Points on a hilly landscape, in no order, each with its height.
From any point a ball rolls to the lowest of the 2 points nearest to it. It stops when none of these is lower. Distance is the straight distance between rows; heights are no part of it.
K631: [  1 -19  13  -4   0   1  15  -5   3  -3   5  -7   8   2 -21 -16 -16 -12
  -1  26  -1 -10 -15 -17 -18   0  -9   2 -13 -12  -9  -5 -14  -3  -9  29
  -4   0  -6]  (h 499)
K837: [  7  -3  26 -19 -22   6 -18  13  25 -24  -9   1  -6 -13   4 -17   6 -20
   2 -13  10 -36 -16  10 -10  -7 -47   2  -7  -4  11  -6  -2  -1   6  27
   2   6 -14]  (h 455)
K606: [-21  -2   8 -12  -5  -3 -18  -4   8  -7  33  31  15  13 -18  -1   9  -5
   4   7   9   3  22  21   7  -8   9  15 -11  -2 -23  20   2  -7   9 -11
   3  38  -4]  (h 581)
K819: [  5  -9   6  -4  -1   8  28 -15   5  25   7  -8  -1 -25   6  18  11   4
  -3   3  11  10  23  32 -14 -13  -1 -10  15  27 -25   8  22   0   2 -24
   4   4  35]  (h 401)
K531: [ 13  14 -11  -6 -10  11  -4   0  -2   8 -43  -8  -2 -18  11  19  37   3
 -14   0  -4 -12   4   2  10   0  13 -10  25  16   2 -18  -4   5   2   4
 -13 -23   6]  (h 325)
K814: [ -3  -7 -14   8  -2  -3  -8   0  12  14  31  -4  26   6  -8  -7 -31 -25
  22   4   0   1  15  24 -16  -7   2  -1  -9 -11 -39   9 -15  28 -12  -5
   0  28   2]  (h 610)
K730: [  9 -15  16  -3   0 -11  28   6  20  37   1 -22   4 -24  -2  29  17   5
  13   1  14  20  12  11 -10  -3  27 -14  22  16 -13 -20   6  -4   5 -35
   6  -1  38]  (h 385)
K477: [-25   9  13 -17 -12  17   1 -13  -5  -1  20   0 -23   8  13   0 -13 -14
  -2   3 -14 -17  -3  -1   0 -10  -5   5  -9  -3  -4  -1  18  24 -12 -17
  40   1 -12]  (h 392)
K170: [ -7 -14  29 -11 -24  26 -23 -11   9  -9   4  -4 -25   4   1   2   0 -10
   7   2 -20 -33 -17   2 -21   0  -1 -11  -2 -19  -9   2  16  32 -10   5
  23   9  -9]  (h 426)
K558: [-23  20 -13   0 -12  12 -48  12   7 -20 -14  -6  21  21  18  -5 -14 -28
 -10 -12 -26  -4  24  16   6  -4  14   9  12 -12 -14  23 -14  25   7 -20
 -21  13   5]  (h 341)
K729: [ 11  22  -9  23  12  -8  18  12  -8 -20  -4   6 -13   9 -29   0   6   1
  -5   4  -1  31 -23  -9  23  10 -10  31  -1  15  -5  -6   8   1 -12   1
  -1  -9 -36]  (h 386)
K960: [-24  14  23  11  -2  14 -28 -16 -21  16 -14 -29  -1  -6  46  -4  -5  -5
  11   7   5 -10  19  47 -14  11   7  -6   3   2 -22   3  -9  13 -10 -26
  -9 -14  13]  (h 420)
K25: [ 16 -11   9  34  -3   1   8  -9  -3  16  18 -23 -11  29  16  -3  -5  -1
  -1  19  -9  28   2 -12  -6  -6  27  -6 -18 -15 -23  18  11  -8   5 -23
  24   6   9]  (h 248)
K80: [ 28  -6  -7  20   7  -4  35   1  -2  14   2  16 -18 -10  -6   3  31  30
  -7  -4   8  -6 -20 -11  10   5   4   0   8  23  30 -15  10   0  10  -1
  17  -4   1]  (h 359)
K459: [  6  -7  13 -26  12  15  -5  -5  -2   8 -34  19   7  -6  -9   7  22  -7
  -6   4  -8 -35   9   9  -2  -6  -5  -3  -4  16  44  23  11 -22  16   7
 -16 -17  35]  (h 632)
K644: [  8  -8  -2   8   1   5   3   9  -1  -9  13 -13   3   8   0 -29 -33   9
   6  -1 -22  15   5  10  -9  11  16   6 -21   8  10   4   1 -15   3  -3
 -26  15  27]  (h 589)
K731: [ 28 -30   1  22 -10   0  31  -2 -14  25  -3  -2 -17  -7  25   8  28  24
 -23 -10  -6 -11  -8 -14   2   6  22   1   4  -2  33  -6   1   5   7   0
  13 -28  14]  (h 381)
K493: [ 32  20  -6  -4  -8  -5 -24  -6  21  20 -24   9   2  -4  -3  16  54   9
  -3  -6   8 -20  -9  23  -5  -5  11 -16  13   3 -17  -1  13 -25  12 -29
  12   6  19]  (h 384)
K638: [-26   1 -14   9  19   4  -7  16  10 -19  18  -9  16  19  -8 -24 -39 -18
  12  15 -25  15   6  -1   6   4 -27   9   3 -14   1 -11  -6  -3 -15   2
  15  11 -10]  (h 406)
K540: [  3  15  -7  -2   8  11 -24   8  25   7 -26  -2  -5 -17  -5  17  40   2
  -8 -10 -13 -24   1  26   0  -8  31  -1   1  21 -14 -10   0 -23  14 -29
 -18  15   9]  (h 367)
K680: [ -6   1  -9  -8 -10  -3  -3   3   6 -16 -15   9   2 -14 -11 -25 -33 -10
 -19  19  -7 -17 -13  -9 -15   6 -26   2  -9   1  12   0  -2  13 -10  13
  -1  -4  -8]  (h 480)
K384: [  9  -8  -7 -16  -3 -12  15 -15   9  -3 -17   0  -2 -18   0   8  -9 -10
 -23  13  13 -18   2 -28  -2 -15 -35  26   5  25  17  -6 -14  13 -15  37
  19 -15 -31]  (h 243)
K805: [-16  -8   1   4   3  14   1 -17 -17   5  17  -5  18  -4  31  -4 -27   9
   9 -11  -3   3  17 -11 -15   8 -15  -4   1 -16 -10   1   0  14   1   5
  -2  -6  34]  (h 493)
K528: [ 17   3   1  22  25  -2  22  -6 -21   0  10  -1 -10  -9  11   2  -9  17
 -11   3   1  10   6 -31  24  -6  -7   9   1  11  23 -11 -16 -19  -2  15
  22 -13 -19]  (h 294)
K974: [ -9   7  13   6  32   0   1   3  -5 -15  30   5   6   0  12   8  -7  17
   0 -10  -3  16  13 -21  32 -15 -13   8 -11  -3   6 -22  -6 -20 -12  26
  17   7 -26]  (h 337)
K352: [ 18  -4  12 -13  -6  -6 -34 -27  -3  -2  18  12  -3   6   9 -11  16  -1
   8  -2 -16 -16  -8  -8 -11 -22  13  -3 -14 -16  -1  -1  -8   5  -4  13
   6   7  27]  (h 446)
K662: [ 22  -4  12  -9 -28  -2 -26   2  21 -13 -14 -19  -4  13  -9 -11  19 -22
  -1  12  12 -18 -30  15 -13  -8   1   7 -16 -16 -21  12   1   4  -8   0
   8   7 -13]  (h 414)
K46: [  7   1 -28  -9  -3  -1   8  -3 -11   6 -35   2 -14 -20   2   9  19   2
 -27  -4  10 -15  -7 -13   8  -5 -16   2  18  18  22  -9 -11  25  -6  24
  -8 -29 -18]  (h 295)
K143: [ -3   3  -9  22  15   3  22   7 -17   2  31 -10   4 -17  -4  -8 -40   1
   8   2 -14  27  -9  -6 -10  10  13  27  -2  14  -8 -13  -6  16   5   6
  10  12  -9]  (h 133)
K324: [ -8  33 -20  18  17   0  12  14 -17  -7   0 -16  14  -4 -20 -13  -8 -19
  -1  10  11  -2 -22  11   2   3 -22   5   7  12 -15 -25 -13  -6  -1  18
 -14   3 -39]  (h 435)
K338: [-30  31  -3 -16 -11   3 -12   3  -6  -9   8  18 -25   4   6  -5  -6   6
  -7  -7   6 -20   5  25  21  -6 -15  20 -11   8  36  -4   5   4   2  -2
  18  -9 -23]  (h 323)
K103: [-21  23  -5 -15  -7  -6 -38   2  -8 -11  -5 -11  22  32  18  -7 -12 -23
  -6  14  -3   9  10   5  25  -6   6  -4  -6 -23   4  23  -5   3  12 -32
   5   0  -6]  (h 298)
K585: [ 20  17 -19 -12   2   6   6  19  19   8 -12   2   5 -26  -2  15  45   6
  -2  -8   6 -11  12  13  13  -1  23 -22  30  13  -7 -24  -8 -13  23 -12
 -25  12   8]  (h 347)
K934: [-15 -21  40 -22   3 -11 -28 -19   4  -7   4   1  -1   8 -32  11   5  -9
  25   8   4 -11 -10  -4 -34 -23   4 -22 -17 -26 -35  16  -5  -5 -20   8
  -7  32 -12]  (h 407)
K258: [  3 -15   2  31  -6 -17  13   5 -19  18 -21 -25  15 -19 -11  13  -8   7
   0  13   2   6 -16 -18 -24  19  53  -3  11  -5   5  -7  -1   3  12 -28
 -17  -3  14]  (h 304)
K481: [ 32 -14  -9  16  14 -10  19  11   1 -10 -13  -6  -6   3  -8 -14 -11  33
  -6   4 -11  23   8  -5   1  11  26  -1 -17  18   9   3   5 -14   8   8
  -7 -10  21]  (h 601)
K626: [ 32  -9   6  -2   2  10 -21  -3  12  24 -23   9   2 -13   6  14  35   6
  -6 -21   3 -13   3  14 -12  -6  14 -14   4  -4   3   8  29 -45  10 -25
  12  -6  54]  (h 396)
K415: [  5  17  -4  14  10  -1   1  18   1 -14  20 -18   4   3 -13 -13   3 -36
  21   7   0   5 -23   4  18  -2 -14  25 -16   0 -15 -16 -17  12 -22   9
   7  22 -51]  (h 460)
K165: [  5  -4  22  18 -16  10  -7   4 -12  -2 -27  -5 -10  16  11   3  28   4
  -5   4   2  -7 -15 -18   6   0  16 -21 -25 -17  19  19   3 -33  13 -13
  -5 -33   5]  (h 645)
K314: [ 17  -5  16 -10  14  -1   7 -14   4   2  33  -2  -7  15  11  10  11   9
  -1   6 -19  25   1 -14  -2 -26  24 -21 -19 -25 -19  14  16 -31  20 -15
  27   9  15]  (h 203)
K120: [ 15  -8  28 -28   5  -7 -33 -14  19   2  16   3  -6  -4 -23   1  23  16
  29  -8  14 -15 -26  -4 -18 -16   5 -12  -2 -21 -12   0  -9 -19 -29  34
  -5  34  -6]  (h 432)
K938: [-15 -16 -11   9 -35  -5   3   0 -16  13 -23   6  11  -7   6  10   9   3
 -23 -20  17 -21 -19 -27  -2   8 -18  -7   6   1  10   0  -1  39  -5   4
 -14 -18  -8]  (h 339)
K428: [  7   7   4  22  -3  -4   6  -3  13   4  -1 -31   4  40  15 -13 -31  -3
   2   3 -26  27  13  12  -1  -4  17   0  -2 -26   5   6  16  -7  -3 -26
  12   0  28]  (h 287)
K841: [ -8 -13   4 -27 -12  11  17 -12 -16   3  23 -11  11  -2  -7   4 -19   4
  15 -14  17  27  17  -3 -20  -1  -2  -9  14 -12  -4   7  -6   6  16   8
 -15  -8  38]  (h 516)
K710: [ 14  19   0 -12  -4  15 -39  -3  20  -4 -15   0  -5   5 -21   1  31 -19
  16   7   9 -14 -20  15 -11 -18   5 -18  -7  -6 -13   7  15 -28  -7 -22
   8  11  -3]  (h 398)
K144: [ 22  -6   9   1  -8   1 -29  -9   0  -1   6   0   7  18  33 -18  -9   0
   9  -5 -20 -20  14  -1  -1  -9  19  -1  -3 -26  18   7   0  11  -6 -17
  -9   3  43]  (h 425)
K150: [-23  10 -16   8  11   0 -22   6   0   7  28   2  34 -13  12 -14  -4 -26
  13 -19   8  -6   3  -3   8 -11 -13   4 -14  -3 -36 -10 -33   6   3  13
 -11  36 -35]  (h 514)
K817: [  4   2  -8 -22 -13  28 -12 -20   3   2 -10   6   3  -4  13  -2  14   3
  11 -15 -16   1   5  14   8  -4 -29 -21  10 -13 -11  -5   5  25 -13  13
   3  -9  12]  (h 462)
K900: [  8 -18  -4   1 -15   4  11  11   3  -9 -13   7  -3  -3 -34  11  29  14
  -1   1 -23  16 -12 -18  -3   6  21 -12   2 -14  -6  -1  19   3  21 -10
   0   4  20]  (h 240)
K538: [-10  15  11  -8   2  20   1 -10 -10  -5  15  -7 -21  20   4  -9  12   0
  -4  17  -1  -2  -5   0  27  -2   2  13 -13   7   8  -1   6 -11  -7  -2
  22 -13 -18]  (h 360)
K443: [  1   0   5  15 -14  -8  18   1 -22  11   5 -17  19 -20  -5   5 -29   0
   4  -4 -12   4  -4  -6 -30   5  33   2  10  14 -11 -11  -4  15  20   0
  -5  13  20]  (h 247)
K421: [ 47   5 -23   5   2  -7  23   7 -22   2 -24  -6 -19  -2  -2  -4  -6  32
  -3 -15   2  13  -7 -10  -2  17  12 -11  -6  20  36  -6  -2 -23   9  14
 -16 -32  20]  (h 609)
K43: [ 11  -1  -3 -21 -10  10   6 -15   2  17  31  14  -8   0  20  -3  11  -1
  -1 -18  -4   7  16  12   9 -16 -39 -25   4  -4   7  10  15  15  -6   2
  19   0  24]  (h 481)
K506: [ -4 -16  11 -13 -10  -1  -9   4  11   2 -43  17   1   0   0   5  28  -8
 -19  22   8 -19  -7 -18   6   8  -6 -13 -12 -10  24  23   6 -18  10  -7
 -11 -38  23]  (h 638)
K995: [  9  -6   0   9 -24  -1  20  -2  -8  13  -2  -6   6  -1  -5  31  14  28
   9  -3   4  31  -8 -26  -7   7  30 -32  14  -8 -20   3  20  -4  31 -26
  -4   6  29]  (h 199)
K203: [ -2  17 -33  -6  -5   8  -1   9   1 -19 -18  10  -5   7  -1 -16   5  18
   5 -15  -7   4  -5   4   7  19  -2  12  -9  13  -2   1  -6  15 -12  25
 -17  -8 -25]  (h 449)
K503: [ -5  -2 -13 -23  -5   8 -29  -6  21   1 -10   6  10  -9  45   4  -2  -6
   1 -13 -21 -24  21  -2  -8 -24 -23  -6  17  -3 -14  -8  -2  38 -10   4
   0   1  10]  (h 438)
K320: [ -4  -5  -9   2  -2  -1  16   4  -1  -6  30  15  -1   5   8 -13  -4  -5
  -4   0   3  11  21  -7  33 -27 -40  -1   0  -3  -2   2  13  14  -5  12
  21   3   8]  (h 501)
K612: [ -6  -8   8  -1 -16 -23  -7   8 -12  20  -2  -2  14 -15  -1  16  25  -7
  -1  -5  33 -17  10  -6  -5  13  10   0  16   0  17  -5 -20   1  14 -15
 -20  -2  25]  (h 405)
K278: [ -4  -1  15  25  32  -3  32  11  -9 -13  15  16  -8  -9 -36  17  12  -5
  -7  20  19  29 -12 -15   7  16  -3  17  -1   4  -9 -19  13  -6 -11  -6
   0  -2 -31]  (h 362)
K929: [ 11  16 -22  11   8  -3  14   7  -9 -11 -24   8 -19 -16  -7   9   7  21
  -8 -19 -14  13   0  -1  22   4   6   8   6  17  -3 -28   9  12   3  19
   0  -5 -38]  (h 418)
K243: [  6  -8 -24   6   1  -9  23  -2 -17  -1 -17  36  -7  20 -11  -4 -13  15
 -25  -1  13  18   8  -1  15  23 -11   8  -9  19  30  27   7 -10   1   5
   1 -25   6]  (h 264)
K526: [-17 -27  33 -18  15  -9  21  -3  15  13  -5  10 -11  -8 -34  32   6  -9
   0  27  26 -23 -15 -17  -7  -9 -10  -7   5  -4   7 -20   2 -18 -11  16
   8  -3 -17]  (h 356)
K395: [ -4  12   7  -9 -10   3 -12  -8  -6  -7   1  20 -18  13   8  -8  -5   2
 -16 -17   2 -21  20  29  12  -2   3   5   1  17  41  15  10  -2  19 -11
  -5   1  12]  (h 275)
K885: [ -4  -7  -8   5  -5   2  -8  -5  -7  -5 -19   4  12 -15  -4 -11  -7  -8
 -25   5 -13  -7   7   3   2  -3  -2  -3   5  -1  -2   8   5   1   9  -7
 -15 -11  11]  (h 458)
K382: [-22  -6  10  -7  21   0   6   6   3  -9  37  -3  12  16 -11 -12 -30 -19
  16  15 -33   4   1 -24 -10   0 -10  -5 -12 -42  -1 -11   6 -11  -6  10
  16  14  14]  (h 431)
K536: [ -9  -1   1 -18  19   2 -40  -1  20 -15 -13  -6  10  -3  53  -1 -13  -7
  -3 -10 -24  -8  39   9   3 -11   5  18  12  12  -7  -1 -20  31 -13 -20
  -9  -4  25]  (h 409)
K735: [-21  15   8  20   8   1   0 -20 -26   5 -33 -36 -10   3  13  -1 -29  19
   2   4  -3  10   6  30 -21  13  21  -9   7  12  -9   5  -6   7 -16 -19
 -12 -14   0]  (h 387)
K209: [ -3   8  12 -14   0  -2 -28 -12   8 -13  22  -7   1  29  25   4  -5  -7
  12  20 -17  11  15  -3  14 -24   7 -17 -13 -33 -13  25  -1 -14   5 -22
  29  17   9]  (h 253)
K343: [ -8   1 -12  -1  -9 -13 -13   2   3  -2  21  12  28   8  -4  -8  -4   4
  -3 -11  -5  25  14  -7  19  -8  12  13 -18 -12 -13  20 -10   5  25  11
  -6  17  -7]  (h 561)
K167: [  3  14  -6  10  -4 -10  38  19   9  19  -4  -8   6 -18   0  33  27  11
   5  -5  19   5   5   5  17   5  13  -8  21  13   0 -18  -1 -11  12 -24
  -7  -7   7]  (h 366)
K58: [ -9 -13  -3  -7  -1 -17 -21 -23  -1   7  38  11  37   3  -3   4 -14  -8
  26   4   4  17  13  -2 -16 -23  11 -12   1 -20 -34  27  -9  10 -14  -5
  15  43   2]  (h 626)
K465: [-21 -18  43 -24  -3  -4 -15   4   6   9   4  13  -5  -9 -35  28  23  -1
  21  12  27 -15 -11   5 -24  -5   2 -12  -1  -8 -21   8   5  -7 -15  10
  -6   6 -26]  (h 383)
K405: [-17   3  -1   4  39   6   0  12   4 -10  19  -9  12   2   0 -19 -27   1
   6  10 -11  28  11  -7  21   0 -26  25  -2  20  -5  -4 -19  -9 -11  17
   8 -10 -27]  (h 377)
K908: [ -1  -7   5 -16   0   3  -3  -3  15 -20  21   8   4  27 -24  -3  15  -3
   5  12  10  15 -11  -2  10  -2  -5   7 -30 -19 -14  -1 -12 -12 -12  20
  -8  -5 -10]  (h 487)
K752: [ -1   1  -2  11 -11  13   4  -1  18   8 -25  -7   8   3 -29  11  10  10
  -4  16 -21  15 -20  10 -17  -2  31  -2 -11 -10 -26   7  18  -3   0 -24
  -5  -6   8]  (h 197)
K703: [  3  -6  13  -5 -22   1 -42 -11  32 -12  -1 -14 -14   2   9  -2   4 -20
  -8   5 -21 -21 -15  17 -23 -12  11 -10 -15 -16 -28  17  15  22  -9 -19
  34  24 -18]  (h 437)
K756: [  9   4 -20   0  -7  10  15   3  -9   9 -33  24 -15  10  -2  13   3  10
 -16 -23   6   2  10  15  15   1   7  12  -4  28  44  21  14  -8  26   6
  -6 -21   4]  (h 224)
K840: [-18   2  -6  -8  -2  -3  -8   8 -11   2  20   9  27  -7   5  -6  11 -12
   5 -14   9   2  14  -2  16 -10 -18  -4  14 -10 -18   0 -18   1  30  16
 -21  19  -5]  (h 539)
K532: [ -5   0 -13  28   3 -27  28  21  -2  22 -19 -17   7  -9 -21  16 -14  12
   8  -3  10   8  -7  -1 -14  41  36  -1  24  24  11 -13 -19   3  18 -26
 -19  -1  -7]  (h 336)
K553: [ 17 -22  12  -7   9  -9  22   4   6   6 -10  18 -17 -20 -19  15  30  16
  -1  11  16 -22 -12 -35  -1   7  -9  -7   7   6  21 -26  -2 -11 -17  16
  16 -12 -11]  (h 335)
K991: [ 14   6   8 -18  20  -3   6  -1 -17 -11 -16  12  -2 -13 -30   8   2   2
 -13  22   0 -18  12  -2  -5   4   4   4  -4  24  37   6   5 -35  15  -2
  -8  -9  12]  (h 625)
K437: [  9   4  -1   9 -17   3 -18  -5 -11   0 -13 -18  11   5   8 -15  -1 -29
   3  -2 -13  -8 -14   3   4 -10  -3 -12  -9 -17 -26   7   1  10  -7  -4
   0   8  -3]  (h 436)
K198: [-15  -3  24  -3  29  13  38 -20 -20   1  36  23 -29   8 -23  16   6  -1
  -6  20  12  14 -18 -16  -1  -8 -17  21   8  -2   1  -8  14  -7 -22   6
  13  -7 -25]  (h 334)
K634: [-12   4 -13   4   2  14 -13  21   6  -4 -50  14 -10  -9  -2   1   7 -15
 -13   2   6 -50 -12  18 -30  25   1   2  19  19 -14 -12 -15  22  -2  -2
 -45  -9 -15]  (h 445)
K19: [ 22  25  -9   5  22 -12  26  -3 -17 -15  -2   5 -14  -2 -29  -1   8  16
  -3   6  22  12 -14   4   5  20   4   7  -3  15  28  -4  -2 -35   8   8
 -13 -16   7]  (h 617)
K681: [ -1  23 -18   1  -2   4   0   0 -19 -11  19  -5   1  29   6 -11 -35 -16
  11  -5 -25  -2   7   5   5   2  -8  -8  11 -27  29 -11   9  12  10  19
   3  -2  21]  (h 554)
K164: [ 13  12 -19  21  12  -8   0   4 -18 -23  -1  -1  15  10  14 -35 -42  -8
 -10   0 -28  -6   2  -4   3   9  -4   8   2  -5  31   0  -7   0  17   8
 -16   2  23]  (h 573)
K374: [-12 -24  33 -16 -20  -3 -34   7  15 -10  -6   3   7 -25  16   9  28   4
  20 -26  12 -28 -21 -35 -20  -3 -29  -4  -4  -9 -17 -12  -9  -2  -4  13
   7  13 -17]  (h 500)
K424: [  9  -3 -12   6  -9  12  23 -14  -6   3  -5  14 -22  23 -13  -1   3  10
 -20  11  11   9 -17  11   1   9 -16   4  -4 -12  24  16  26 -10 -16   6
   3 -37  15]  (h 271)
K594: [-18  -1   6  31  18  -3   7  -5  -1   8 -26 -16 -11   5  19 -23 -46  14
 -17  15 -30  17  11  13 -11  18  12   4   7  14   2   0   1  -6 -27 -21
   8 -19   9]  (h 351)
K971: [-19  10 -11 -15  12  -2  16  -8 -21 -18  22   9 -12  20   4 -15 -32  16
   9   9  -2  -4   7  -9   5  17  -6  23 -11   7  35   5  -8   2 -10  12
   9  -3  -5]  (h 229)
K778: [ -5  13 -37  21   2  -5  27  22   0   8 -23  -5  -6   3  13  11  10  25
 -12 -20   9  30  -2  18  24  28  27   4  31  24 -11 -15   3  -6  10 -12
 -28  -6 -33]  (h 382)
K716: [ 19   6 -28  10  18 -20  27  14  -5  -3 -18   8 -19 -12   5  14   1  20
 -20  -3  11  23  10   0  24  16  12  15  24  42  18  -8  -2  -6   7  -7
  -1 -19 -33]  (h 404)
K512: [-13  -1  20 -12  -7 -12  -4  29  26 -34 -12  -2  -4 -16 -16  -1   0 -18
   3   4  11 -27 -10  -3   1   4 -31  -1  -6  15  -3  -9 -11 -11  -3  31
  -2  21 -42]  (h 433)
K252: [ -6   7   5  -5  20  -4  26 -13 -26   1  12   7 -21 -15 -31   0  -7   6
   3  23  22  -6 -21  -9 -16  12 -18  11   6  15  12 -20  -3  -6 -23  26
   7  -4 -24]  (h 299)
K92: [-17   3 -21  23   6 -10 -13  15  20   4  18  -4  27   7   0 -19 -24 -45
  31 -12   4   8 -13  -5   8 -13 -18  22 -15  -2 -36   1 -21   9 -10  15
   6  25 -58]  (h 486)
K807: [  0 -44  19 -17 -24  -6  -7   1  25  -5   2  13   6  -2 -11   1  27   6
   1 -16  19  -7  -8 -48 -10 -12 -14  -5 -16 -12  -5   1  -7   8  -9  30
   7  14 -17]  (h 488)
K933: [-12  -5   6   0 -17   4  -7  -1 -17  22  -9   4   9 -30  20  25  27 -14
   3  -9  18 -30   4 -21  -3   1 -13  -8   4   9   7  -5 -24  28   5   7
  -2 -15  10]  (h 378)
K156: [-18  10 -10 -18  -9  13 -19  10  23 -28  -2  14  -8  36  -7 -16  -3   5
   3   3  -8   5   8  14  14   2 -13  10 -20 -16   6  10   4   0 -13  11
  -6 -16 -14]  (h 472)
K524: [  8  -1 -25  10 -26  11  21 -19  -9  10 -23  -9  -5   7 -16 -14   0   7
 -21   7 -10  17 -20  16  -7  11  20  -4   7 -14  -7   7  28   5 -19  -3
  -6 -15   9]  (h 238)
K218: [-12   9 -19   0   0   2 -14   2   8   9  27  -5  10  10   2 -12  -7 -11
   1   0   7  14  22  41  10  -4  -3   5   1   4 -38  17   3   6   5 -29
 -11  23   4]  (h 595)
K177: [-10   5  14   3  19 -14  -7  -9 -13  16  51  -3  24 -15  -3  17  -1  -4
  18  -3   1   7  16  -3   4 -19   3 -15   1  -6 -31   1 -12  -2   7   6
  13  45 -13]  (h 644)
K870: [ 26 -20  -2  11 -12   4  -5 -16  -9  23   1   1 -16  10  35 -18   4   6
 -20 -11 -14 -21   7  -4   8 -11  17   9 -17   0  25   9   1   5   2  -3
   7 -16  26]  (h 403)
K146: [-24  10  -7 -10  10 -17   2   9   0  -4  36   3  -4  20   2 -12 -38  13
  13   8  10  23  29  24   6   8   6  28   0   2  25   7   1   0  -5  -2
  -2   0   1]  (h 148)
K323: [-20   2 -18 -10  -9 -10   9  14  -2  14 -21  19   0 -15  -9  15   8   1
   1   5  23 -30   1   1 -15  32   4  -4  17   9   5  -6 -21  16   5  -7
 -42 -10  -5]  (h 427)
K780: [-24   3 -11  -7  18  17 -36  13  22 -13 -17  -5  20  -9  32 -16 -21 -23
 -12  -9 -25 -19  31  15  -1 -10  -3  18  18  15 -16   2 -24  20   5 -10
 -19  12 -14]  (h 379)
K931: [ 20 -14  17  -3 -21   2 -31   9  16 -14 -20  14  -1 -15  37  -3  27 -10
   3 -30   4 -30 -12 -15  -7 -15 -38 -13   3   3  -4   0  -1  23   4  22
  11   2  -4]  (h 477)
K332: [ 12 -18  25 -25  -8 -16 -29  -4  22 -18  16 -12  -8   4 -18   2  22  -1
  26 -24  15  -1 -38 -18 -18 -11  -7  -8 -18 -34 -11  17 -11 -10  -5  31
  17  45 -46]  (h 457)
K750: [  4  -5   8  25   5  -4  17   3  -3   5   7  -5  -3  -3  -9   3   6  -8
 -14  12  17  26   3  -4  33 -11 -23   9  11  -8  -9  10  15  -4  14 -10
  10 -10  -5]  (h 519)
K3: [ -3  12  -5  -3 -16   7   1  27  10 -25 -12  -5   6   0 -25  -6  15 -18
  -4   6  10   4 -32  -2   3   9 -31  -6  -6   5 -20  -6   6  -7  -2  10
  -6   4 -37]  (h 411)
K693: [  5  -4 -11  37  17  -4  25   4 -26   3  15  -8   6   0  18  -8 -45  12
 -17   0   3  30  -4 -35  15  19  -9  22   2   6   7 -12  -4   3  11   2
  19  -3  -8]  (h 236)
K88: [ -4   7  19  -8  19  -5  23 -15 -34  -2  13   8 -10 -16  -1  -4 -38  10
  10  17  11  -7  -3  -6 -16  27 -20  -5  -2  16  26  -4  -8  -6  -9  17
  -6 -13   7]  (h 252)
K256: [ 14  -4   7  -4   7  -6  15  -7   9  16  18 -17  -4   6  -5  32  11  15
  20   1  20  34   0 -19  -3  -6  41 -15   1 -10 -25  16   7 -23  16 -27
  13  11  15]  (h 239)
K187: [  4  15  -7 -15 -11  17  22 -18 -21   2  27  -3  -2  16  -7   1  -6  -2
  17  -4   6  15   7  15   3  -2   1  -2  -6 -18  19   2  22  -2  21  14
  -5   2  32]  (h 535)
K149: [ 16  -3  14  -6  10  10  -2  -1  23   6 -12  10  -9 -27   9  13   9   5
  -9  -9 -20  -6  22  25  -9 -20   1 -11   1  21  -5  -4  26 -22   0 -24
   3  -2  38]  (h 412)
K625: [ -3  -9  12  14  -1   3   9 -20   2   5 -21 -21  -8  21  33 -20 -41   7
 -13   4  -7  14   7  19 -14  10  12  -4  -3 -10  16   8  18  -4 -16 -15
   1 -29  39]  (h 321)
K204: [-10  -4   8   4   7   0  -7  -2   0  -6  32   6  13  -6   3 -25 -18   9
  19 -15 -19   2  -1 -19  -9   6 -15 -14 -10 -20  -5 -15  -8  12  -9  28
  -4  23  18]  (h 461)
K181: [ -2  -1 -12   1   7 -13  19   9   3  -2  36  -4 -24  24  23  -5 -27   3
  11 -11  12  28  43  22  35  -7  -8  23   5  11  42   3  12   9  -1   5
  17 -12   7]  (h 45)
K441: [  0  19 -39  14   8 -13  17  27   3  21 -31 -14  13 -14 -13  16  10  17
   2 -10  13  -1 -11  13   2  39  24  -5  34  18   2 -22 -20  13  -9 -21
 -32 -17 -25]  (h 358)

For each start below, name the point where the ball stops.
K320: K314
K459: K143
K58: K3
K729: K181
K204: K143
K203: K143
